Each row is a point on a tangle of strands that fork and nearly touch. The rows are in no order.
(in the rows, 128 means zero)
Two points are linked if the straight distance between their rows is under 104. Some points are linked to none.
kegi: [173 122  51 118  55 188  70 134 104 112 218 118  86 125 187  74 133 140
  97 128 157 105 136]
dorut: [121 172 136 102 167 119 121 141 138 138  93 171 127 130 123 132 115  74
 154 132 155 154  98]
numer: [120 106 128 106 142 161 112 152  96 123 163 138  84  86 153 156 128 123
 127 143 113 119 142]
Debo: [111 156 117 142 179  89 156 117 190 164 110 212 171 134 126 116 170 118
 192 170 140 142 108]
bazug: [134 118 142 145 142 139 144  84  80 104 147 116  66 104  84 152 100  91
  63 108 126  98 133]
solup: [156 114 168 113 135 131 107 117 122  80 152 118 123 128 130 169  82 138
 118 123  99  82 176]
rako: [135 156 112 100  88 155 136 163 140 165 151  93 144 113 118 142  97 131
 169 135 145 149 100]
genu: [139 143  95 145  89 121 168 164 136 187 134  64 175 153 106 120 115 125
 182 178 133 153  67]
bebo: [ 78 135 171 144 136 111 141 114 187 142  96 123 171 168 135 144 156 137
 151 118 152 132 133]
Zuked: [124 148 157 175  96 124 127  85 187 193 103 161 200 181 134 141 181 175
 141 108 111 129 113]
lalep: [ 92 143 158 133 169  91 142 102 177 165  77 176 203 172 139 131 171 137
 171 106 130 116 116]
ven: [ 99 148 103 120 174 137 124 146 107 107 114 152  93 128 149 128 108  63
 150 114 171 157 105]
nul: [128 130  88 132 161 121 157 138 143 146 139 172 116 108 113 120  82 119
 190 156 124 158  75]
visif: [137 150 133 136  88 108 143 129 176 228  99 143 213 169 119 141 175 163
 155 145 111 125  94]
Zope: [ 98 130 105 148  90 155 144 158 151 165 127  87 126 120 125 122 110 116
 173 130 166 199  99]
Nok: [171 117 153 107  91 145  78 144 115  85 156 114 132 125 155 147 112 142
  89 137 104  66 185]
Ser: [182 142 146  80  80 141 124 177 110 178 127 142 169  98 133 154 149 170
 118 145 123  96 175]
Lero: [139 117  85 115 103 161 137 157  91 127 137 159  74 116 139 167 109 120
  99 123 144 153  95]
zuk: [101 102  76 138 186 100 149 112 102 105 134 179  59 119 129  96  80  85
 144 116 142 142 120]
rebod: [121 124 170 114 122 112 120 132 128 125 113 122 132 151 134 152 143 143
  80 131 123  90 175]
Mupez: [141 168 117  69  97 159  85 157 100 134 143  95 128 128 148 117 153 123
 105 100 139 137 140]
Seli: [ 81 129 113 166 193  76 158 102 190 125  97 174 158 146 134  93 168  91
 186 161 157 161 125]
ridok: [182 111 109  67 104 164  72 158 114 129 184 120 139  68 169 162 121 114
 159 127  86  98 148]
noguf: [ 96 111  84 159 118 145 140 159 122 133 107 107  98 116 142 114  98  77
 176 110 172 197  88]
sugem: [121 104  39 118  68 169 103 168 105 134 142 119  68 140 168 127 102  85
 113  97 137 147  82]
Sepa: [187 118 117  98  67 170  55 159 122  93 192 114 132  96 167 131 106 136
 123 138  85  83 152]
Valoz: [137 145 118  81 164  86 155 138 160 189 115 174 176  94 108 133 130 143
 193 154 114 113 118]
fet: [126 126 122 128 168  76 162  79 155 140  95 148 156 157 111 128 156 160
 127 113 118 165 129]
rekem: [ 79 107 113 156 128 129 143 117 106  85 121  39  99 126 125 107 142  77
  96  93 175 148 150]
Lusup: [101 123 167 114 180  85 141 116 154 141  86 177 168 124 132 134 159 161
 149 114 110  90 143]
gez: [ 83 145 186 149 182 115 159  69 140 117  98 135 144 126  95 124 169 134
 136 104 140 126 130]
gekip: [102 138 157 166 217 120 149 122  87  86 115 132 110 152 126 110 121  95
 146 139 140 128 131]
Res: [137 129 113 108 154  91 172 114 160 185 113 154 178 134 113 148 144 171
 162 146 125 157 123]
Katuz: [150 122 116 128 112 139 142 135 109 105 129 138  99 135 120 170 124 151
  69 141 144 152 127]
Pefud: [111 100 118 169 116 176 133 119  67  81 183  77  67 132 141 111 108 118
  97 104 134 127 133]
pogat: [115 131 129 135 172 143 153 110 117 107 139 127 117 120 120 119  94 131
 179 102 145 181 117]
kinu: [153 113 183 138  99 118 113 130 115  91 126 119 176 131 130 101 137 206
  88 108 101  40 190]
Som: [ 94 135 134 158 164 136 116 138  98  85  88  98 105 147 141 119 123  53
 130 106 171 167 115]
kub: [135 122 125 122  83 161  98  95 105  99 187  85  70 117 134 118 123 110
  57 110 153  98 166]
fevuv: [129 152 127 101 110 121 100 133 149 140 100 106 124 149 118 116 105 117
 115 110 119 167 108]
dek: [110 119 132 173 164  81 162  74 137 116  79 105 144 165 104 109 167 129
 101 119 126 174 123]
rupoz: [187 138 102  68  88 149 111 175 101 142 142 138 137  87 138 174 130 138
 110 143 124 121 141]
mam: [163 136 114  93  83 155 109 145 112  94 146 130 110  96 136 159 139 154
  71 125 139 123 138]
Gere: [105 124 135 127 122 134  97 129 136 112 129 117  79 126 128 129  88 101
 115 114 113 138 107]
Todum: [145 147  77 153 141 100 173 146 134 186 125 123 165 149 107 111 106 102
 207 181 121 171  65]
Pifa: [123 133 167 130  93 173 108 130 115 116 169 104  84 118 132 120 119 146
  97 123 142 128 158]
kitev: [168 106 173 106  99 120 124 157 123 146 107 159 195 108 146 163 134 187
 131 126  99  70 188]
pugis: [118 141 163 165  69 138 119 139 171 125 124 113 146 182 131  91 144 168
  93 156 149 120 133]
Sef: [141 143 106 149  62 126 140 176 156 178 123  75 180 179 129 109 122 125
 149 167 156 169 106]
vasob: [125  91  89 100 111 162  96 139  90 107 185 110  73 109 177 151 147 106
  95 120 125 115 137]
nono: [ 83 133 139 151 183 106 149  98 126  86 103 129  90 110  97 124 138  76
  97 125 132 111  99]
dev: [134 166 151  91 136 119 115 130 155 176  97 143 145 134 111 131 104 108
 170 119 120 149  97]
kulof: [124 100 192 131 176  77 142  91 126 124  90 163 155 108 109 149 153 156
 112 118  89  55 177]
gubi: [174 129 158  96 162 129 109 159  75 108 111 153 155 112 140 151 127 154
 137 128  80  99 165]
Bisu: [140 159 183 127  83 150 135 162 137 176 112 152 202 155 138 144 159 195
 131 130 143  94 137]
limin: [183 156 100  89  58 177  69 166 110 132 186  94 137 115 148  94 109 152
 134 142 118 107 132]
Pibir: [134 132  82  82 104 161 107 170 121 140 172  98 121 125 159 156  95 102
 162 132 123 127 112]
Dasi: [ 90 131 178 164 175 115 165  76 137  93 123 103 127 118  82 148 138 104
 107 123 136  85 124]
Veno: [141 111 149 126 103 122 137 129 146 123 138 128 137 110 115 130 131 203
 101 141  99 129 144]
beno: [168 145 152 140 130 113 125 107 169 172  97 188 187 137 108 156 147 164
 155 143  86 125  87]
bur: [132 143 130 108 196  83 145 115 164 139 104 216 155 107 119 126 145 136
 164 150 125 115 138]
miba: [148 128 158 106 110 114 117 150 164 169 103 172 151 119 118 163 130 150
 130 164  95 113 120]
sez: [121 101  82 145 108 168 132 142  56 114 168  84  76 141 155 109 113 123
 115  94 148 177 136]
pigol: [142 115  79 137 168 128 146 136  97 137 148 184  77 125 133 123  48 106
 181 131 131 151 104]
zap: [148 128 149 135 106 151 134  79  83  90 175  80  91  93  89 146 122 115
  49 108 141  74 171]
Riv: [ 90 106 107 175 165 110 172  95  88  98 103  59 100 123  88 116 131  43
  93 104 172 138 133]
valo: [125 153 182 162  74 137 116 134 170 178 107 144 184 179 133 109 167 180
 121 136 126 118 125]
lozek: [ 86 116 135 181 183 103 159  93 161 122 109 150 113 137 119 116 142 104
 159 146 148 167 113]
Pumi: [122  83  45 114  75 161  78 125 100 115 182 113  63 140 187 121 138  75
  83  89 136 122 111]
paku: [129 113 149 101 173 132 124 132 120 125 132 173  99  71 127 151 112 129
 153 142 117 116 153]
mag: [ 99 121  87 162 174 106 155 113 176 109 121 176 114 115 115 107 105 107
 177 148 149 174  74]
sene: [ 84 113 129 192 180  93 177  71 133  98  91 101 108 117  78 117 142  64
 109 115 170 152 109]
das: [101 112 139 157 148 116 135 122 146 130 116 146  90 138 120 130 118 115
 123 150 113 155  95]
Tada: [101 152 161 131 180 143 122 124  79  82 115 102 112 148 125 129 137  96
 119 103 136 128 134]
ruv: [164 132 106 109  56 125 102 147 157 122 143 120 113 147 124  99  94 164
  68 149 126 135 132]
dod: [ 87 111 154 164 130 148 145 143 119 108 143  78 109 161 141 124 131 120
 118 137 155 153 149]
dob: [ 82 123 108 102 154 125 139 113 118  97 127  79 101 107 131 121 145  97
 126  88 163 157 135]
nede: [135 150 166 105 160 145 117 154  84 117 120 131 132 135 134 133 140 134
 129 124 107 130 129]
ruga: [164  88 174 115 101 128 114 150 104 109 121 137 164  85 149 128 151 180
 106 128  82  62 214]
dife: [ 94 135 158 139 103 137 128 149 161 127 118  95 147 181 145 125 128 137
 130 141 142 138 142]
Gubo: [136 120 144 107 168 105 128  87 103 112 119 153  69  89 100 148 106 100
  87 111 123 116 143]
dofel: [120 107 175 105 163 103 132 111 131 112 107 159 117  71 114 155 142 145
 116 132  91  88 164]
Poton: [161 141 151 118  72 130 101 126 145  98 133 121 150 126 129  69 130 214
  87 118 127  66 183]
puse: [110 120 139 181 120  92 136 104 155 134  68  92 178 196 121  91 180 142
 118 107 123 175 126]
tudi: [101 112  57 128 110 152 116 150 113  99 121 102  88 130 156 131  90  69
 138  79 157 170  88]
zal: [116 149 136 170 224  83 161  94 123  69 111 176 145 157 110 101 147 108
 145 146 150 125 120]
Pof: [155 119 118  91 111 136 101 164 149 109 149 122 149 109 128 156  76 152
 157 143  80 107 117]
nud: [145 134  75 100 110 152 148 173  97 164 139 154  98  76 120 158 115 124
 139 143 132 148  70]
gep: [166 126  81  84 107 171  95 170  82 167 201 108 127  89 162 160 104  87
 184 147 101  99 110]
bivot: [124 140 135 159 133 109 132 138 141 164  74 119 183 182 123  94 170 141
 153 137 104 188  96]
Vupig: [ 96 139 179 176 141 111 143  61 168 126  99 132 167 170 112 143 173 152
 127 102 133 119 134]
Navur: [ 85  86  58 133 161 111 135 115  88 114 118 140  38 123 144 101  97  50
 119  88 130 131 113]
nubup: [171 149 114 104  64 139  84 123 151  91 153 107 111 130 132  80 115 179
  70 133 143  91 165]
Zute: [133 142 138 116  93 109 136 157 171 210 113 128 170 136 115 137 136 144
 155 177 103 125  96]
mazun: [141 105 190 154 115 133 141  84 118 100 156  97 112  84  77 144 117 145
  75 127 104  61 182]
Fezon: [131 107 151 146 122  89 149  82 156 142 118 120 153 157 103 118 140 200
 103 119 106 147 151]
mim: [139 124 170 101 136 129 105 135 157 105 129 136 157 126 136 168  84 145
 161 122  98  89 147]
vos: [ 89 106 137 180 151 156 164 109  83  93 154  94  72 132 117 139 113 109
 111 122 155 138 135]
zegef: [127 142 108 159 167 111 145 145 141 159  96 132 169 158 120  92 140 117
 192 153 117 188  76]
pemet: [173 149  69  88  54 179  63 156 128 130 205 101 121 106 178  54 151 151
 123 161 140  95 145]
rik: [173 176 120 154 158 112 148  85 159 188 112 198 192 156 107 151 155 137
 195 150 108 150  91]
Kular: [185 123 137 118  60 126 105 156 154 133 133 143 145 110 116 116 112 198
  98 158  94 113 136]
volu: [105 111  87 109 173 102 137  90  85 103 122 133  52  92 113 121 124  70
  80  90 127 120 118]
teris: [105 127 125  87 127 127 113 129 100 115 132  83 110 129 141 110 162 121
  81 101 132 133 158]

A fork is a point with three links, a tip a point with one. Leave the first point through the second and follow the links. Name the first fork or tip that comes.
nud / Lero => fet
Mupez / teris => bebo
Zope / noguf => Lusup
ruv / nubup => nud
paku / numer => Sepa

Follow the links from the first point to the second, and from the first to the third. Name the last point that the two ways share.
Pefud / Fezon / kub => bur
Lusup / dob / beno => bebo
Zuked / das / Res => bur
sugem / Gere / sene => Lusup
Ser / nede / puse => fet
rekem / sugem / Gubo => Lusup
limin / valo / rekem => bebo
mim / puse / ruv => fet
